Points on a hilly landscape, in no order, each with its height.
A ball rolls from a point to the lowest of its 2 nearest points, and stops where none of them is lower. Distance is the straight distance between rows; heights are no part of it.
z_187 (h 524): [134 159 130 144 154 158 130 123 187 185 140 109 120 120 114 183 122 118
 123 150 126 111 130 120 138  49]
z_609 (h 185): [132 144 148 115 123  99 190 125 135 136 112  41 159 130 120 163 168 131
  99 129  66 139 136  98 102 154]
z_789 (h 425): [131 106 100 124 129 146  92 149 153 165 165 162  34 166 168  66 128  80
 182  96 170 142 138 117 125 159]
z_428 (h 583): [136 119 119 106  95 143  91 119 141 107 121 186 118 125 148 108 125 140
 125 120 146  96 154 144 177  77]
z_249 (h 431): [102 100 146 135 179  98 145 152 114 111 148 101 117 141 133 104 123 109
  96  90 117 183 107 117  95 191]
z_466 (h 555): [148 163 116 112 129 126 130 126 110 135 108 136 175 115 133 116 116 155
 101 169 173 106 121 126 139  73]
z_598 (h 461): [130 144 102 127 136 176 135 104 152 147 101 154 149  95 157 144  81 137
 126 150 142 117 101 165 127  80]
z_333 (h 502): [100  79 136 107 106 113 115 121 148  81 160 183 113 109 144  55 103 102
 129  81 119 119 128 147 124 164]
z_422 (h 408): [101 106 131 128 113 111  93 136 155 103 153 160  98 122 122  66 125 121
 124  91 143 145 133 128 144 132]
z_985 (h 487): [140 163 124 141 144 157 142 124 172 187 143  77 117 135 106 163 141 125
 131 128 138 137 124  88 140  96]
z_767 (h 747): [100  48 141 104 149  85 166 154 123  46 152 193  95 152 177  17 117 105
 130  83  97  98 154 144  91 196]
z_614 (h 581): [149 138  99 142 152 151  96 195  92 215 105  69  89 156 140 162  97 129
 121 152 193 180 132  85 119 142]
z_649 (h 340): [133 120 112 136 148 127  93 178 144 152 159  89  74 163 125 145 158 105
 132 133 173 170 118  89 135 150]
z_546 (h 219): [141  99 170  99  99 134 115 101  94  67 133 209 150 114 134  92 124 139
 123  82  99  64 139 163 150 160]
z_508 (h 619): [105 110 135 132 115 127 133  93 151  90 126 138 160  83 126 167 133 109
 128 116  83 127 104 190 110 136]
z_592 (h 285): [138 138 115 136 143 143 117 181 153 169 124  54  78 154 110 170 150 136
 136 146 150 156 112  67 136 138]
z_993 (h 395): [102 111 179 124 107  67 131 121  86  53 150 158 160 139  81  88 141 149
  97 106  95 110 154 122 141 162]
z_208 (h 393): [127 158 123 133 133 164 122 110  97 167 140 133 138 119 124  97 110 131
 118 128 155 164 120 127 143 108]
z_259 (h 460): [148 168  85 164 154 205 116 165 137 220 119 110 102 153 108 188 113 124
 174 204 189 140 137  76 119  91]
z_351 (h 483): [137 170  96 130 149 139 150 121 138 160 104 152 148 123 145 142  91 144
 124 191 182 100 133 119 131  46]
z_252 (h 399): [130 129 139 119  98  89 124  90 122  75 122 148 162 127 104 106 141 169
 113 106 116  82 116 160 141 134]
z_472 (h 73): [120 112 112 123 138 123  99 133  97 142 133 140  86 137 166  69 109 113
 129  86 155 175 125 132 123 153]
z_154 (h 242): [116 129 149 154  97  88 142  96 133  64 127 129 185 135  97 162 165 119
 125 130  41 124 135 185  90 151]
z_253 (h 652): [134 117 132 110  90 134 102 109 110  73 107 189 169  94 131 113 114 148
 115 128 131  75 143 156 157  98]
z_172 (h 626): [103 106 162 115 106  91 139 117 135  81 127 140 150 114 120 127 131 115
 111 112 102 141 119 163 127 159]
z_182 (h 473): [119 132 129 116 120 119 113 163 138 130 138 121 113 133 134 137 151 124
 115 146 176 161 140 118 166 111]
z_3 (h 550): [139 144  89 123 143 169 111 148 144 177 111 157  78 134 158 159 102 115
 158 181 198 134 128 120 147  83]
z_995 (h 40): [132  93 120 106  86 144 106  98 164 101 145 186 107 123 177  95 125 107
 136  75  99  81 141 167 135 117]
z_647 (h 535): [126 124 124 122 112 152 126  96 144 111 109 175 155  76 153 134  98 132
 140 130 124  96 106 193 134 113]
z_830 (h 519): [107  91 182 120 110  82 124 135  77  35 137 198 140 138 110  70 126 145
 104  75 102  98 169 133 141 186]
z_358 (h 462): [124  80 182 107  99 120 126 104 103  29 153 222 138 136 131  80 135 132
 131  86  64  65 132 165 122 194]
z_621 (h 368): [144 139  85 138 149 165 117 131 155 178  92  86 107 130 130 182  86 133
 134 160 158 154 107  93 130 103]
z_515 (h 637): [118  58 159 102 120 106 159 122 108  36 163 202 125 142 166  47 123 117
 137  74  87  74 139 161 103 213]
z_922 (h 321): [123 140 150 106 108  88 137 113  95  96 130 116 174 114 102  92 148 167
 102 126 144 104 124 133 148 147]
z_712 (h 69): [143 146  81 156 152 169  93 137 189 192 131 141  85 131 130 199 130 121
 167 161 170  96 129 136 135  62]
z_867 (h 205): [120 135  96 145 125 110 102 103 188 129 148 109 117 133  99 173 160 126
 111 134 112 108 132 133 131  77]
z_453 (h 311): [138 127 120 111 118 140  81 133 122 172 154 180  63 155 143  68 121 108
 164 107 182 144 152 123 145 127]
z_231 (h 239): [153 153 113 132 150 150 147 173 158 188  93  37 104 139 123 187 133 143
 126 174 132 128 126  53 133 104]
z_878 (h 248): [111 133 103 134 123 118 111 131 169 127 146  87 105 143 107 170 165 112
 119 147 115 149 130  99 142 108]
z_198 (h 193): [112 138 129 137 105  98 139  76 125  85 122 132 177 106 103 167 147 148
 116 150  72  84 136 168 140  96]
z_659 (h 655): [149 137 107 102  91 159 103 114 127 161 124 192 116 136 162  84  99 138
 138 118 194 116 146 149 142 114]
z_979 (h 312): [135 145 114 118 130 150 103 136  79 181 136 144 113 138 150  92 106 138
 118 139 194 174 148 132 149 117]
z_406 (h 553): [124 103 155 136 118  81 114 111  83  35 135 172 169 129 108  93 152 152
 145 105  84  89 109 166 102 193]
z_900 (h 244): [113 148 161 116  99  92 172 110  96  98 141  91 179 112 100 117 172 156
 100 154  88 105 142 122 147 126]
z_871 (h 366): [146 129 101 126 131 193 113 131 168 171 102 140 122 114 163 141  80 119
 131 124 159 149 108 146 112 108]
z_579 (h 450): [114 123 193 148 135  58 145 134  83  52 153 144 181 135  76 112 176 134
 162 144  50 114 119 166  79 208]
z_896 (h 236): [149 146  94 141 135 155  82 105 176 187 128 166 101 125 132 144 111 114
 149 121 154 107 138 151 132  59]
z_413 (h 625): [133 138 140 106 115 133 134 124  80  89 107 166 190  92 134 117 115 156
 104 163 143  91 128 143 159  93]
z_401 (h 582): [108  91 159 106 104  99 109 102 147  63 154 182 142 123 116  95 131 112
 107 103 102 107 126 153 125 144]
z_284 (h 384): [158 112 115 134 144 183  88 168 165 178 113 113  69 147 132 186  98 100
 154 130 158 166 117  84 132 133]
z_935 (h 149): [114 133 107 130 124 126 140  89 152 109 132 121 158 109 114 175 139 127
 108 149 107 103 130 150 140  67]
z_414 (h 447): [128 166 143 135 134 138 151 104 137 161 149 103 141 126 102 108 139 134
 123 117 127 138 127 110 142 103]
z_797 (h 251): [136 133 108 134 122 142 101  95 157 159 115 161 107 118 147 120 107 111
 148  80 135 139 133 152 129  91]
z_136 (h 416): [133 158  79 144 162 148 143 117 155 180  93 107 134 117 138 183  83 134
 136 176 155 113 116 101 121  61]
z_484 (h 303): [113 134 174 129  86  87 147 110 110  64 156 132 190 128  71 119 164 138
  98 133  69  98 151 131 133 138]
z_15 (h 667): [112 152 143 125 123  97 156 146  95 134 116  67 147 110 123 103 147 155
 105 127 127 155 129 125 144 135]
z_947 (h 573): [129 155 139 120 127 132 121 117 162 156 138 150 127 121 107 144 127 129
 124 153 145 101 139 128 166  51]
z_811 (h 624): [167 129 101 159 147 185 104 210  90 223 121  61  78 164 117 185 120 140
 155 161 190 154 133  54 130 157]
z_177 (h 212): [133 157 161 130 116  99 195 106 112 121 116  58 176 123 112 155 176 140
 125 142  35 121 119 139  93 157]
z_637 (h 559): [117  86 173 134 137  73 120 125  76  41 144 189 160 129 106  99 156 129
 184 127  64 106 113 176  81 223]
z_443 (h 166): [134 103  94 107  91 158  99 103 176 152 131 175  90 116 183 116 109  99
 151  88 132 100 145 164 139  96]
z_13 (h 295): [111 118 122 133 129  93 122 109 156  99 142 107 113 158 108 147 157 109
 107 115  92 161 124 130 127 133]
z_625 (h 200): [135 124 108 119 128 144  84 155  98 188 134 143  63 142 170  83  99 105
 142 117 184 177 145 127 131 144]
z_178 (h 376): [111 130 178 138 139  61 166 119 104  73 143 115 178 145  79  99 160 131
 124 122  58 122 115 143  80 181]
z_343 (h 534): [110  84 149 123 163  88 151 141  96  80 133 135 123 133 163  88 122 113
 121  79  98 156 102 160  83 210]
z_93 (h 202): [120 123 105 146 161 121 100 160  92 153 134  85  98 145 146  93 115 122
 117  89 155 194 122 103 108 153]
z_403 (h 370): [168 151  88 180 150 211 144 186 140 232 105  73  99 153 104 218 102 141
 181 207 177 104 142  34 110 108]
z_108 (h 140): [148 155 142 130 146 124 164 130 139 145  91  62 158 131 121 155 142 131
 109 116  92 146 107 121 110 121]
z_889 (h 284): [135 129 116 140 157 143 112 126 120 152 124  92 115 138 127 139 115 113
 119  99 120 178 107  95 117 135]
z_389 (h 574): [130 146 143 121 137 124 160 112  90 117  95 111 176  81 128 140 119 139
 133 147 115 135  98 158 127 132]
z_199 (h 351): [108 102 137 126 156 116 142 115 141  99 147  93 116 155 115 143 134 103
  97 107  85 177  99 123  99 173]
z_276 (h 704): [124 173 130 126 128 135 196 124 118 164 117  65 163  95 133 136 133 152
 115 182 138 120 141  96 141  94]
z_14 (h 586): [129  99 143 110 102 131 129  89 113  81 112 181 160  73 156 153 122 119
 151 124  91  95 111 202 127 141]
z_483 (h 687): [121 167 127 124 116 110 181 141 103 161 118  34 144 106 135 116 169 153
 110 142 113 136 155  86 131 123]
z_804 (h 210): [141 131  96 163 146 166 103 151 199 172 121  99  83 139 108 222 132 117
 151 152 144 121 121 106 130  88]
z_305 (h 218): [107 145 136 143  78  83 164  92 123  81 116  94 178 131  97 166 178 144
 113 165  41 108 144 165 111 125]
z_74 (h 413): [143 136 119 121 128 142  87 154 173 152 143 133  78 145 129 131 147 113
 143 134 180 148 122 118 143 120]
z_475 (h 122): [ 93  91 146 147 175  70 158 135 119  72 153 152 124 144 109  54 128 100
 120  78 112 150 136 121  92 166]
z_439 (h 437): [130 109 148  98 105 134 115 107  96  87 145 184 130 139 140  81 129 147
 108  89 141 100 142 138 165 139]
z_264 (h 466): [125 122 154 130  92  97 123  85 109  50 120 165 186 104 101 132 151 164
 146 119  85  66 119 183 125 161]
z_471 (h 627): [115 134 136 119 129 109 140 126  78 119 111 110 143 103 143 109 121 144
 116 113 135 163 102 156 141 152]
z_482 (h 532): [153 158  90 152 152 182 123 174  95 225 103  94 109 155 140 163  94 142
 139 189 196 169 143  74 120 111]
z_556 (h 525): [122 152 131 135 140 154 170 113 135 154  91 108 159  92 131 165  97 137
 125 149 122 138 106 137 135  96]
z_727 (h 299): [157 124 102 153 151 194 111 165 173 188 104  84  85 147 114 218  99 126
 154 162 160 136 115  69 134 115]
z_425 (h 199): [113 139 125 116 115 115 168 106 122 106 131  84 169 110 119 161 165 133
  96 167  98 124 126 122 134 105]
z_191 (h 314): [ 94 118 138 142 149  85 116 153 118 106 156 139 115 131 117  50 126 118
 112  90 150 168 131 107 115 144]
z_826 (h 469): [163 130  99 129 144 187  89 174 137 206 107 139  59 156 150 168  99  98
 166 172 193 158 131 110 130 129]
z_605 (h 289): [103 122 163 136 154  59 158 123 117  89 151 120 153 138  96  84 149 113
 110  95  99 153 130 123  95 160]
z_756 (h 198): [148 157 126 130 141 142 167 153 144 178  91  30 145 117 127 161 127 143
 109 147 107 142 126  64 115 110]
z_937 (h 558): [147 136 139 103 112 130 115 114 101 133 130 166 129 140 152  83 127 139
 123  87 178 130 140 143 154 132]
z_263 (h 522): [113 130 135 110 104 120 118 131 116 103 140 152 129 119 127 115 133 139
 108 137 147 129 145 131 182  91]
z_697 (h 316): [134 121  99 144 140 147 102 106 146 147 120 128  87 137 147 129 103  97
 144  76 120 169 116 120 117 127]
z_345 (h 290): [160 150  94 151 155 188 170 183 139 212  99  41 106 141 131 202 120 147
 148 195 154 116 142  23 125 101]
z_362 (h 642): [124  82 150 102 132 116 141 121  98  69 149 168 132 121 175  66 134 109
 138  83 103 116 106 175 101 200]

Where does a ball stop that starts at each point below?
z_187: z_472
z_362: z_935
z_413: z_712
z_428: z_108
z_811: z_108
z_406: z_935
z_614: z_108

Call two points neighbours if one is among the 2 nearest of the other. Go from one point of each pair to the other, from neighbour to neighbour, staying as low as possible. Name the highest point that can't be avoided.
z_475 and z_935: z_637
z_712 and z_475: z_333
z_712 and z_995: z_797
z_108 and z_935: z_305
z_472 and z_995: z_697
z_108 and z_546: z_830
